Points on a hilly landscape, in no order, each with its height.
A ball rolls from a point to whichever of its 2 nearest points has the largest drop for the distance, and stops where none of them is lower. Distance is the straight distance between rows; heights are no part of it.
J_975 h=46.2: [ -8  11 -23  -3  13 -23 -15   1  -9  34  -7 -10   5 -15 -19  20  54  28
 -44  10  20  15  11  12  12  15]
J_241 h=20.8: [  3  11 -27 -11  12 -16   4   2 -39  47  -9  14   6 -11   2  31  -7  -3
   6 -16  34  21 -22   6  16 -18]
J_907 h=35.5: [ -4   6  12  41   7   6 -38 -10 -12  47  -2   4 -10  32 -14  39  28  43
 -18  34  15 -44   9  -8   8  -6]
J_578 h=18.2: [-23  22  17 -21  -5 -19  21  -1  13 -25 -11  17 -20  12 -37  41 -42   4
  20 -21 -15 -27  29  12   5 -11]
J_543 h=23.6: [-17  -3   6 -15  -9 -20   4 -26  50 -16  15 -22 -20   2  -6 -31   4  -9
  -9  -4  -7  26  -3  27   4  20]
J_190 h=45.6: [  5 -25 -26  21  19  25  10   9 -25  31  -6 -25   7 -19  14 -11  39   4
   7  12  21   3 -10 -17 -43   2]
J_563 h=51.6: [  2  -3   5  -1  12   1 -19  31 -42  10  -1  -4  14   7  12   7  41   5
 -12   7   9  -1 -12   1 -36  -7]
J_794 h=38.4: [ 36  -4 -58 -21 -11 -42  35  -8 -22  -6 -19  -1  11 -15  23  -1 -14  10
   9 -34  26  18  -8  17  58  10]
J_716 h=38.7: [ 22 -10  16  -6  15   1   0 -15   5   6 -20 -22   0  30   5  25  41   6
   7  14 -10  -7  14  -9  -3   9]
J_122 h=65.0: [  3  -8 -32  25 -12   2  28 -15 -14   1 -27  -4 -41 -22  20 -47  -9  -4
   4  -4  16   1 -34 -16   3   1]
J_704 h=26.8: [ 10   3  18  12   9   9 -27  17   3  39 -16 -59  41  30   2  27  39  28
 -14  24 -15 -21   6  -5   8  32]
J_770 h=49.9: [ 28 -17  26 -15   5  46  18  19   5   4   3  -7  10   6  -1  -4  11  -8
  -2   2  10  -2  18 -22  -8   7]
J_258 h=19.7: [-10  -9 -22  37  20  13 -25  31   2 -22  -1 -13 -18 -24  -1 -38  21   3
  -7  23   2 -10 -16  20 -20  14]
J_335 h=11.0: [ -4 -12  18 -26   2 -18   1  -4  22 -38  11 -28 -12   1  11 -20  28 -15
 -20  -1  -4  13 -17  -3  -2  19]
J_648 h=68.8: [ -1 -10  33 -22 -20  33   1  15  60 -40  22 -14  21  -3  19 -38  -4 -28
  26   4 -38  42  -4  17 -21  14]
J_119 h=42.1: [  2 -28  35  -5   8  31  -4  35  -8 -12  26 -19  10   6   7 -56  13  -9
   2   5 -19   4 -21  -5 -29  16]
J_329 h=42.9: [ -6  18  22 -20  -8 -22  -6 -12  29   6   5 -35  16  13 -17   2 -24   2
  -7  -2  -8  -5  17  -9  20  19]
J_492 h=30.5: [-11  12  20  32   3   6 -47  10   6  18  -2   6   1  11 -28  57  15  32
 -36  25   2 -42  17  10  14 -23]
J_94 h=69.8: [-17  -7  37 -24 -38  23  -2  20  62 -54  17 -41  27  12  -8 -23 -22 -23
   3   5 -45  40   6  -7 -18   1]
J_693 h=19.1: [  2  36 -40  13  -8  -1  -7  17 -35  45 -36  19   7  -1   2  40   8  10
   2  11  38 -12  -2  -8  10 -15]
J_264 h=19.5: [-16  10   0  11   1   1   4 -24   9  -6   2  28 -36 -13 -17  30  -9   3
  17   0   3   9  15  13  14 -21]
J_503 h=13.1: [  9  29  -9  15   5   0  -5  18 -24  31 -27  17  -7  -9 -20   9  -8   7
  -2   8  12 -26  -6 -11  24 -13]
J_378 h=70.0: [ 22 -15   3  23  -2   2  24 -19 -16   3  -6 -32 -30   3  10 -34  33  -1
  17   3  22 -16 -13 -50 -11  36]
J_462 h=50.8: [  5 -12  11 -31 -48   6  24   1  48 -29  10  32  16  30  -1 -32 -41 -32
  48 -63 -30  43 -12  25   5  24]
J_572 h=30.7: [ 17 -13 -27 -26   2 -27  19  11 -13 -25 -11  24  16  15  20 -13  16 -13
   5 -34   9  38 -15  15  17  22]
J_154 h=24.2: [  4   9  18  16  22  20 -25  49  -2 -33  11   1   4 -25  -1   6 -18   9
  -5  14 -30  -2   8  36   4 -14]
J_925 h=35.6: [-10   2  -9   3  -7 -21  -8 -43  10  52  10  -8  -5  22  -6  23  23  17
 -10  15  26 -29  29 -19  -4  -8]
J_84 h=46.4: [  0 -39  -6  38  23  16 -16 -19 -14  30  24 -38   5  -5  19   8  30  18
   0  32   9 -25  10 -19 -33  -5]
J_931 h=11.5: [-14  10   5 -14 -11 -25  28 -20  13 -34 -15  38 -23   5 -19  27 -29 -14
  25 -21   4   9  20  20   5 -15]
J_591 h=49.4: [ 13 -26   6   6  12  12   5 -10 -27  37  18 -10   2   3  18   9  42 -14
  -2  -6  36   6 -12 -23 -28  -6]
J_272 h=30.9: [  3 -20 -19 -33 -13 -20  25  -7  36 -25 -24 -13  -1   8  25 -36 -14 -27
  -1 -31 -16  16 -27  22  23  26]
J_552 h=10.7: [ 10   3   1   2  13 -15  -2 -18 -15  33  -5 -51   4  13   6 -23  13  21
 -27  16  -4 -39 -12 -28   9  20]
J_224 h=51.7: [-13   5  45  15  -6  12 -26   0  31 -12  25  -4  -9  23 -42  18  -6   3
  15  20 -14 -25  36   1 -32  -2]
J_325 h=22.9: [ -7  28  24 -27  -3 -27  -1 -16  28 -39  -1 -12 -17  20 -21  24  -7  -8
  15 -14 -18  11  22  20  12  12]
J_518 h=42.3: [  7 -11   2  16  34   7  -9 -11  -3  19   2 -25 -17  11  -9  -5  16   4
  -6  16  -4  -1   2  -2  -9  12]
J_790 h=59.6: [-11  -9  57  12  -2  29  -7  13   1  13  49  22  -7   5 -29   6 -26   0
  11 -14  -8  -3  23  -4 -24 -19]
J_313 h=35.1: [-15   1  44  -4  16  30  -4  10   3  -7  18  -6 -10  25 -11 -29 -23 -18
  31  -7 -36   0 -19  -9 -22  20]
J_600 h=51.1: [ -8  -6  11  27  18  26 -27  11   9  -5   5  -6  22   7  -3  11 -25  -3
  -5  29 -37 -40   7   0 -19   0]
J_872 h=32.5: [  3  -8   6  26   5  11 -29  -3 -20  53  -6 -41  13  21   5  38  45  39
 -14  33   0 -42  -5 -18   4   4]
J_922 h=46.3: [ 17 -17  -8 -14 -12 -17  20 -17 -20   7  -1  20  -5  -5  20  23   3 -13
 -15 -27  22  28  -2   6  25 -16]
J_998 h=44.0: [ 19   8  24 -34  -3  26  -1   8  -4   3   1  -3  27  39  19  25   0  -5
  19  -3 -13  22  19  -3 -29 -15]
J_72 h=30.1: [ -8  20  -1  19  -1  -7   4 -26  -5  31  -9  18 -18  22   4  39   9   5
   6  22  30 -25  17 -34  -6 -15]
J_138 h=28.8: [  2  17   5  -3   9  29 -10  13  -2  36 -12  -5  21  39   4  45  17  16
  10  23   3  -7  21   2 -12 -10]
J_184 h=53.0: [ -2 -11  10  10  -2  34  -3  14  -7  -9  27  12   3 -31  17  11  10  -5
 -17  10  -1  22  12  10 -23 -35]
J_786 h=35.0: [-20 -13  19   5  -9  -4 -11  -1  38 -26  25  -3 -10 -11 -30 -33 -21 -16
 -20   9 -19 -26  -5 -12  -6   0]
J_370 h=54.2: [-11   0  12   9   0   4 -11  11 -35  23   6  23  11   3   5  26  23  -8
 -31  11  24 -22 -19 -10 -20 -34]
J_601 h=55.6: [ 17   9  21 -12  -4  14  17  -7   6  -2   2   2 -11  -5 -19  18 -31  -2
  -1  -5   2  -7  18 -10  11  -3]
J_405 h=61.2: [-14  -7  46 -12 -15  15  16  -3   9   1  28  40 -14 -12 -32   1 -35 -17
  13 -28 -17   6  14  -9 -10 -11]
J_713 h=34.9: [  5   5 -59 -19 -13 -46  11   1  -9  -4 -26  30   6  12  22   0  -7 -15
  34 -29  21  31  -8  24  24   5]
J_903 h=26.1: [-18  13 -32   1  13  -2 -12  -5  -3   0 -16   8 -17 -18  -7  44  -9   1
 -11   5   9   9  -3  29  19 -36]
J_5 h=58.6: [ -5 -39  18  -8 -16  29  22 -23  38 -13  23  12 -14  -5   8 -23   4 -24
  10   1  -8   3   7 -11 -26 -18]
J_656 h=67.2: [ -8   3 -25  28 -10 -18   3 -11 -45  11  -8 -13 -35 -35   6 -23  22  10
 -31  -8  29  -9 -46 -18 -15   2]
J_305 h=63.8: [  2   2  15  45 -10  23 -26  12 -23  13  -3  31 -10   1   2  37 -18  12
 -15  23   8 -57   0 -30  -4 -38]
J_459 h=52.7: [ -9  -2  -5  39  27  42 -29  29 -23   1  11   7  24  -8   8  -1 -24  11
   5  17 -17 -24  -4  13 -32 -15]
J_437 h=34.3: [ -4  17  20 -29  -2  13 -17  36   2  -1  28  14  36  -4   5  -2  -3 -16
   8   3 -12  21  17  24 -35 -21]
J_414 h=38.2: [ 11   2 -25 -10 -17 -21  29   4  18 -22 -15  26 -20 -13   8 -32   0 -20
  22 -22  29  27 -31  14  26  19]
J_265 h=50.7: [ 13  -2 -32 -12 -19 -31  16 -49  -9   8   3  12 -19  16  30 -24   6  -9
   1 -31  29  15  -7  -8  13  15]
J_734 h=48.9: [  7  -7  21 -35 -29   5  20   7  18 -26  12  19  34  20  -6  -3 -37 -27
  45 -41 -26  46   8  20   0  -1]
J_510 h=19.2: [-10  24 -10  11   1  -2   9  33 -32   9  -8  33 -18 -35   0   4 -25  -6
   6  -4  13  -6 -24  -6  15 -13]
J_915 h=38.5: [ 25  16 -57  15 -13 -26  16 -30 -31   1 -24  31 -28  -6  17 -19 -19  -8
  30 -43  43  22 -18 -10  25  12]
J_585 h=31.7: [ -3  16 -39 -19 -19 -46  19 -16   5  -5 -17   3 -23 -27   1 -41   3  13
 -12  -6  21   1 -17   2  25  22]
J_87 h=47.0: [ 15  15 -13  -8 -15 -44  23 -61 -18  31  -2  -2 -14  17  18  -4   1   0
 -20  -8  23   0  -8 -22  23  -8]
J_86 h=50.0: [-13   0  32  21  19  21 -44   8   5 -11  28  12  18  14 -19  17   0  17
   0  29  -9  -7  35  11 -39 -18]
J_379 h=37.4: [ 22  13 -70   5  -3 -23  19 -22 -30   3 -34  41  -1  10  24  18 -23   2
  29 -26  33  27 -11  14  35   4]
J_976 h=50.6: [-11   4 -21   2  10  -2 -12  12 -12 -17  21   7  -8 -26   8   4  23  -7
 -13   7  16  30  -4  19 -19 -26]
J_774 h=24.6: [-17  28 -29  -2 -13 -19  -7 -28  -7  25 -29  20   0   7  -6  44   4  19
   7   6  12 -20  22 -11  16  -5]
J_140 h=48.3: [-14   2 -29   8  18 -25 -16  -1   0  18  23 -17  -4 -12 -16 -12  38   4
 -24  18  15  22   4  21 -12   0]
J_711 h=11.1: [-16  14 -58 -12  -3 -34   2  -2  -5  13 -13   2  14 -25  -2   1  13   0
  -5  -5  20  21  -7  19   7   5]
J_945 h=41.9: [ 40 -13 -36 -19  -2 -29  13  -7 -18  -1 -20  23  29  11  15  31  -4  -3
   3 -42  28  30   0  11  50  -4]
J_604 h=53.1: [ 12 -11  16  -7  10  -6   8  22  -8 -33   5  10 -25  -4   5  -1  22 -17
  -5 -11  11  38  -2  26  -2 -21]
J_500 h=62.2: [-18  -3  18  39   0  13 -18 -10  -6   9  13  26 -19  -7 -11  13 -43   3
 -13  16 -15 -49   6 -19 -10 -24]
J_843 h=14.9: [-13   7 -18  51   8  -5 -23  -7 -29  12 -25  17 -14 -37  -5  43  11  12
 -26  19  19 -21 -13 -19  16 -25]
J_222 h=39.2: [-10 -16  26  21   9   7  -9 -13   1  -9  26 -12 -25  -3 -14 -24  -8   7
  -7  14  -5 -40  -9 -30  -5   5]
J_542 h=12.9: [-11  -7  -7   7   7  15  -3  40  25 -30  -6  -2   1 -29  -2 -45 -12  -7
   5  19  -4   3  -9  10  -1  15]
J_781 h=30.3: [-25  -8  11   4 -19  -9 -11  -1  62 -40   4  -8 -21   0 -22 -39 -18 -10
   0   0 -36   1 -10  26  -4  17]
J_829 h=59.0: [ 16  24  27 -24  -6  -8  20 -12  13 -12 -18 -11  16  24  -6   5 -57   4
  23 -37 -34   9  -2   8  40  18]
J_277 h=23.7: [-19   1  -1 -28  -4 -10   6   9  21 -30  -1  20   4 -14   5  -7 -17 -22
  12   5 -19  19   0  31  -2 -14]
J_336 h=31.8: [-31  24  -9  10   6  -7 -10 -18  12   1 -12   8 -19   6  -9   0   5   3
   6   9   4 -31  22 -11  -8  17]
J_467 h=60.8: [-11 -24  16 -17 -28  16  21  -4  61 -34   7   8   9  -7 -17 -21  -7 -31
  13  -4 -14  10  16 -14  -5   4]
J_482 h=33.7: [ -6 -10  36  -7  21  10 -12 -18  18 -15   7 -11   6  31   6  38  13   5
   5  12 -19   4  17  12 -11  -8]
J_775 h=52.8: [ 28  -5   1 -43   1  -4  11  -5   1  -9 -10  -9  37  21  31   7  -3 -15
  -5 -10 -11  30  -3  21   9   7]
J_55 h=25.9: [-12 -22  -8  36   9   8  -2  -5  -3 -23   8   3 -33 -13   6 -34  27  -9
   7  25  -1  -4 -10  -9 -29  12]
J_494 h=57.5: [  5   1  44 -21 -14  20  22 -11  16  -5 -16 -13   6  25 -17  33 -45   8
   8 -14 -22  -4  16  -3  31  -7]
J_634 h=25.2: [ 13  -2 -37 -20   9 -19   2  47 -16  -6 -19 -11  15 -22   0 -14   6  -3
   7  -8  10   9 -29  34  18  21]
J_596 h=30.0: [-11  33 -23  -6   6 -30   4   3 -17  15 -18  15  -5 -12 -11  38 -40   3
  10   2   8  -3 -11  24  28 -25]
J_151 h=22.8: [ 18   6 -22 -35   4 -25  11  31  -8   8 -18  -9  44  -4   6  14 -11  -2
  11   1   7   4  -8  17  34   4]
J_422 h=26.9: [ 12  -4 -22 -13 -15 -13  22 -12  -8  11 -13 -29 -14 -10   3 -42  11  -1
  -3 -14  24   6  -9 -10   9  32]
J_891 h=43.9: [ -6  11 -40   3  -9 -24   3   3 -25  17 -20 -16  -3 -31 -15  -7  63  28
 -25  12  22  -6   4 -13   2  37]
J_120 h=34.8: [-26  18 -28  23   6 -24  -6 -40   9   8 -19 -15 -27   1   6  -9  22  27
  -4  18  -9 -20   6 -21   4   8]
J_957 h=41.7: [-13  19 -47   6  -5 -29  -1 -29 -23  25 -22   0 -11  -7 -10  17  50  17
  -6  -5  27   5   9 -25  10  15]
J_885 h=13.9: [-21  18 -47  15   6 -21  -3   4 -38  40 -24  17   8 -27   8  46  25   9
   0  -3  34  35 -33  -8   6 -19]
J_908 h=45.0: [ 11 -12  29  11  16  23 -22  35  -6 -11  43 -34  21  -4   6 -27   9   2
 -19  11 -20 -12   0   1 -39 -10]
J_303 h=28.3: [-12  -1  15 -15   9  -7  -2 -35  26 -14   2 -21  -9  33 -10   8  18  -3
  18 -10 -20  24  25  21 -16  16]
J_825 h=64.1: [  3 -40  47  -2 -16  45   0  18  42 -27  50 -29  21   2   2 -37  18 -19
   0  10 -39  -2   4 -23 -29   1]
J_273 h=42.4: [ 21 -16  13 -15  -9   6  26  11  -2 -20  -2  30 -16   1   4 -30  -2 -29
  11 -36  14  25 -15  -2   4  13]
J_345 h=66.1: [ -9  31 -32  30 -15 -21  11 -28 -29   7 -16   0 -50 -26  12 -48   6   3
 -12   3  24 -13 -36 -30   7   5]
J_965 h=43.1: [  6  34   4 -22 -20 -39   7 -52 -12  41   0   8 -15  27  -7  24  -9  16
  -1 -16  26  11  17   1  24  -4]
J_181 h=60.6: [-14 -26  32  44  -2  32 -32  -3  -4   5  36  28 -12  -1 -32  17 -27   5
  -9  15  -7 -36  18 -40 -34 -36]
J_691 h=17.6: [  0   5 -24 -15   4 -12  13   1   2   5 -17   2   9  -3  -4   3 -12 -20
  11   0   6   9   6  21   6   8]
J_407 h=34.5: [ 22   7 -18   9  -5   4  14 -18 -16  25 -41 -24  -7   5  -2  32  29  30
 -15  12  11  -3  11 -14  32  16]
J_88 h=61.8: [  8   6   9  -7 -15  11  32 -54   7  24   5   0 -16   2  -3 -17 -44   3
  18 -24   9  -3   6 -25  22   5]
J_550 h=48.4: [ 21  12  -1  -5   1  -7  14 -30   2  16 -27 -18 -13   9  16  16 -18  14
  -1 -11  -1   2   4  17  39   3]
J_820 h=2.4: [-35  17 -45  26   2 -22 -20  -9 -37  17  -9  28 -25 -40   6  40  28  10
 -24  11  23   5 -20 -13   5  -9]
J_18 h=23.3: [  5 -10  -1 -36  -2 -30  15  -1   9 -29 -20  -8  -3  14   7 -20  29 -10
  -8 -28 -14  11 -24  12  20  23]
J_870 h=20.5: [ 12   5  -3  -7   5  -7  -6   7 -12  39 -29 -44  26  15  -1   3  37  21
 -20   7   9 -27   1  -9   3  31]
J_520 h=58.5: [-14 -27  24  17  -3  39  -9  16  -3 -14  26  39 -14 -13  -5  12   0  -5
 -18   1 -20 -21  17 -29 -26 -37]
J_173 h=36.7: [-15  39 -16 -22 -29 -48  27 -33  -5  18 -17  28 -13  11 -10   7 -47   3
  22 -32   9 -15   9   7  35 -13]
J_139 h=50.1: [ 21 -18   5 -32  -2 -22  11   2 -11 -15  -5  19  28  12  24  24   8 -19
 -10 -25   0  43   1  21   7 -30]
J_420 h=46.5: [  8  -6 -11 -23  -3  -5   1   2  19 -12 -21 -57  29  -1  -4 -23  34   1
 -19   1   1  -2   3 -13   2  46]
J_688 h=56.9: [ -9  -9  11  14  10   2  -6   4 -28  20  13   1   8 -24  16  -6 -13  -6
 -46   3   4 -21 -32 -10 -19 -35]
J_319 h=19.3: [-15   2  12  17  19  41 -18  25  11 -24  12   0   4 -17   6 -28 -13  -9
   8  21 -30  10   1  26 -14  -1]
J_554 h=45.4: [ 11   3  -6   1  12   4   7 -28 -14  38  -3 -20 -13  20  10  -8  -7   2
   4  -8   6  10  -3 -10  16  12]
J_23 h=38.8: [-28  -8  38   7   3  19  12   0  18  -5  33  19 -18  15 -11 -33 -21 -11
  44 -16 -27 -25  -6 -43 -30  15]
J_478 h=65.7: [ 19 -33  32  -1  -7  35  13   9  44 -24  35 -29   3 -17 -10 -32  -1 -10
 -10   7 -17  27  18 -10  -5   4]
J_890 h=28.4: [-12  34 -29 -17  -5 -28   6 -20   4   6 -28  12   3  -3  -2  -5  -7  10
   5  13   1 -35   5 -16  17  14]
J_698 h=28.9: [ 10  -4  14  32  14   9 -43  45  -2 -30  11  17   1 -13 -23  -1 -25  24
 -41  22 -18 -32   9  12   8 -10]
J_895 h=40.9: [-14   8  10 -12  14  -7 -29  22  12   0  15 -34  33   9  -5   9  29   8
 -20  19  -7 -23   2  -7 -17  21]
J_426 h=43.0: [  0  -1 -37  23  13  11  -7  -4 -30  37 -33 -12   7 -18   1  16  37  13
 -15  15  18  -1  -9  -1 -13   8]
J_408 h=47.3: [  6  -7  33  23  -1  29 -33  41  32 -36  47 -28  33  18  -3 -16   4   5
  -1  21 -45 -10  16  -8 -33   1]
J_613 h=5.0: [ -4   4  23  -6  15  -5 -26  26  27 -32   6 -38  18   7   9  -5  -7  -5
 -16  16 -34   4 -21  30 -10  12]
J_972 h=29.3: [ -3   8   2 -35 -11  -7  -2  28  23 -28  20  15  18   2  25 -11  -2 -16
  16 -14 -16  42   4  53 -25 -17]
J_978 h=4.7: [ 13  26   5  10  14  17 -19  34 -38  12 -30 -11   3  -8  -8  19  21  22
  -8  14   4 -27  -6  -7  16  14]
J_808 h=63.5: [ -1   6 -10  11 -17  13  36 -36   5  11  10   6 -40  -8   7 -37 -34  -8
  13  -8   3   7 -30 -24   2   5]
J_980 h=46.6: [ 35 -19   7 -14  -4  14  17  10 -11 -19  -5  -8 -22  -3  -1 -20  20 -17
   1 -10   3   0   9 -13  -2  21]
J_826 h=45.1: [  8   4  18 -17  14  -3  -8  24  -3  -8  25 -23  22   5   3 -38  19  -6
  -1   6   2  30  -6   8 -18  16]
J_4 h=30.2: [  6   7   3 -38 -20 -15  30  30   2 -17   4  47  18   5  -9  -2 -49 -24
  39 -52   7  14  -2  27  22  -6]
J_8 h=25.0: [ -9  -3   6  21  16  14   9  -1 -21   3   0  16 -24 -22   4 -21 -22  -8
   4  -2  13  -6 -15 -12 -10  -7]
J_185 h=39.8: [-13  16   0 -19  11 -27  -7 -37  16  31   5 -14   4  19 -11  26  -5  11
  -2  -6  15  -2  22   2  10   2]
J_864 h=37.8: [ -8  12  13 -12  17  -9 -10  15  11   1  19  -2  31  -5  -7   6  11   0
 -18  13 -14  -2   9  14 -13 -14]
J_823 h=62.4: [-17 -24  54 -13 -19  24   5  14  43 -34  26   7  10  -2 -15 -25  -3 -26
   5   0 -49 -14   0 -19 -17   5]
J_10 h=32.6: [ -2  10  15  13   9 -11 -25  23  -2 -17 -13  10  11  -6 -23  20 -16  18
 -20  22 -16 -52   7   2  15  -8]
J_630 h=35.7: [-29   7  11  14  -6  -3 -21  20  12 -15   1  28   4 -15 -38   6 -24  -1
  -8   0  -5 -31  30   1 -11 -11]
J_320 h=57.8: [ 12  -5  44   2  -5  27 -12   3   1 -12  22  10 -11   8 -27  27 -18  12
 -14   2 -11  -2  14   6 -11 -26]
J_66 h=15.6: [ -6   6  17  -6   9  -1 -12   8  31 -46   4 -22  -6   6 -11  10 -19  -6
  -1  11 -41   5  15  23   6   0]
J_471 h=36.9: [ 12   7 -18 -15  21   3 -12   6 -31  21 -21   3  19  12  26  28  13  11
  19  -4   5  30  -3  33   9   9]
J_108 h=19.6: [ 12 -13 -20  -3  -1   2   5  45   3 -30  -5 -11  13 -37  -5 -26  29  -5
 -13  18   8   6  -7  23   4  11]
J_442 h=38.9: [ -5   2 -25  15   3 -11  -3 -40 -16  44 -26  -7 -12   7  12  31  62  38
  -8  15  16 -10   4 -39  11  14]
J_822 h=46.8: [ 10   5  16 -42  -8  22   7  19  25 -14   8  13  42  25   9  14 -28 -21
  35 -15 -27  30  36  13 -25  -7]
J_979 h=26.7: [ 20  11  -9 -38   7 -19  13  22 -15  -3 -17  27  21   3   7  18 -37  -7
  35 -27  13   9 -10  25  33  -3]
J_178 h=43.8: [  1   1   4  -5   1 -19 -16   9  25 -15   5 -28  12  -8 -10 -27   4  10
 -16  12  -6 -19   8  -8  13  22]
J_355 h=53.6: [ 13 -25 -24  -9  -8 -12  11 -36  12 -17  -2   3 -17  18  24 -31  27 -23
  17 -25   9  28   0  -7  -1  20]
J_419 h=26.6: [  3  16 -10 -13  -6 -11   2  -2 -21  51 -18  12  21   1   0  45 -18  17
 -12  -1  18   4  -9  34  36 -15]
J_946 h=71.2: [  8 -40  18   9  12  14  19 -13   0   6   8 -40  -9  14  18 -45  21  -7
  11   8  -7 -17 -13 -31 -20  17]
J_311 h=49.3: [  6 -23  -3  32  10  17 -22  17 -32   8  14 -23  15  -2   7  11  44  22
 -32  28  -2 -20  -6 -10 -33  -4]
J_935 h=30.6: [-23 -11  14   9   5  29   2  -5  -6  -2   9   9 -13   8  14 -23 -23 -21
  30  -4 -13  16 -24 -10 -14  -1]
J_933 h=40.1: [  5   9 -26  21  30  23  -9  -6 -24  38 -27  -3  15   3  28  27   0   8
   8  25   1   1 -16  10   8   2]
J_384 h=38.6: [-12 -15  33  10  -1  28   7  23  26 -15  27  -4  -6   0  -8 -60  -3 -26
  28   0 -25   5 -24  -8 -15  32]
J_32 h=53.2: [ 39 -14  24 -30  -6  19  18   3   3   4  11  17   1  -1  -8  25   3 -14
  -9  -3  13  12  31   2   5 -17]
J_200 h=67.3: [  9 -27  23 -34  -7  34  29  16  38 -29  18  -7  14  -9  13 -20  -5 -13
  -3 -14 -28  49   2  11  -7   0]
J_207 h=25.6: [  4  -5 -30  16   9   2   7  16 -17  -9 -12  -9   1 -24  -8  -9   7   8
 -26  16   5 -14  -6   0  11   0]
J_803 h=20.3: [  3   7 -19  15  -2 -12  10 -28 -14  29 -13 -31  -8 -12   6 -52  -6   6
  -9  -1   3 -27 -17 -24   5  20]
J_714 h=23.1: [ -6  12  53 -18   5  16  -9  27  20 -41  26 -12  18  16  -3  12 -12  -8
   4   5 -41  15  17  17 -25  -7]
J_43 h=47.7: [ -9 -16  19  22  10  35 -35  17  19  -9  56  -1  19  -5   5  -9 -10   4
 -11  28 -10 -14  17   0 -48 -27]
J_804 h=58.8: [-10 -29  17  28   0   2 -16   8 -13  -6  46  -1   6 -32   1 -21 -12   1
 -35  15   8  -9 -15  -8 -33 -24]
J_79 h=53.3: [-20 -13  50  19   1  20 -19  -4  43 -34  33 -17  -1  26 -18 -12 -12   1
  29  10 -37 -17  24  -7 -46   5]
J_640 h=35.2: [  6  17 -55  -1 -24 -41  30 -12   1  -9 -26   6 -22 -25  23 -45 -16   6
  27 -22  22  22 -32  17  49  16]
J_284 h=55.7: [ -4 -32  27   6   4  27   4   9  18 -25  37  12  -3  -4  11  -8  17 -15
 -12  11  -7  12  14 -20 -36 -27]
J_566 h=40.3: [ 11   0   6 -20  15  26   1  18 -22  14  -7  14  13   8  16  14   3  -9
  16 -10  17  28  -3  14 -14 -22]
J_668 h=62.5: [-10  14  11 -14 -13   3  34 -10   2  10   4  51  -9 -19 -28   3 -60 -15
  25 -34  -8   7   7   1  19 -15]
J_832 h=60.4: [  2  12   6 -22 -11 -12  22 -32   3  -2 -14  16  -7  15   2 -17 -47  -8
  14 -25  -7   7  -6   5  21  10]
J_590 h=42.8: [ -5 -29   9  48  21  21 -29  -9  -6  14  38  -4 -13  -5 -13  -9  11  17
 -15  22   0 -34   7 -24 -25 -11]
J_696 h=68.6: [  4  -3 -18  17  -5  -5  13 -17 -24   5 -14  -8 -34  -9  18 -13  41  14
 -18   0  18  -7 -12 -36 -12  16]
J_921 h=33.6: [ -6  39 -14 -11 -18 -36  15 -35 -23  15 -21  29 -27  17   0  46 -39   6
  13 -21  17   8 -14   8  38 -31]
J_758 h=30.4: [ 16   8 -44   6  -7 -13  23  -4 -25   5 -49 -11  -8 -19   3  -5  20  16
 -10   5  10 -10   2 -10  33  18]
J_934 h=34.6: [ 32  -3 -43   3 -14 -27  34 -12 -32  -9 -36   9 -20 -19  22 -18  -1   6
  -2 -20  32  11  -4  -8  42  17]
J_703 h=49.2: [ 13 -15   9  26   6  21 -41  32  28 -23   8 -28  43   5  -2  -4   3   7
 -10  31 -32 -41  15 -21 -29  12]
J_91 h=33.2: [  1  13  -2 -18  18  11  -9 -14   3  16 -12  13   6  23   4  43  10   7
   9  13  -9  16  17  28  -6  -4]
J_818 h=23.9: [-13  21 -12  -2   2   9 -14  12 -17  30 -23  19  23  -3  -5  40   9   7
   4  13  25 -14  15  12 -14 -28]
J_760 h=24.0: [-14   4  -3  42   7   7 -29   4 -13   4   0  12 -12  -7 -13  41  -5  30
 -37  25   0 -11   0  14  12 -34]
J_892 h=37.5: [ 22  -9 -53 -19 -15 -41  23  -1  11 -19 -11  36  23  17  26 -22 -42 -13
  42 -47  20  21 -10  22  56  12]

Where does a ball stop that starts at each point below?
J_648 | J_976
J_688 | J_335
J_378 | J_552
J_668 | J_552

Call two points neighbours if one is among the 2 nearest of the other. Go from one point of each pair to the other, from neighbour to neighbour, staying as low as possible. Name the highest point that can't be avoided.
J_931 and J_335 | J_414
J_711 and J_774 | J_178
J_542 and J_711 | J_634
J_820 and J_613 | J_596
J_613 and J_931 | J_325
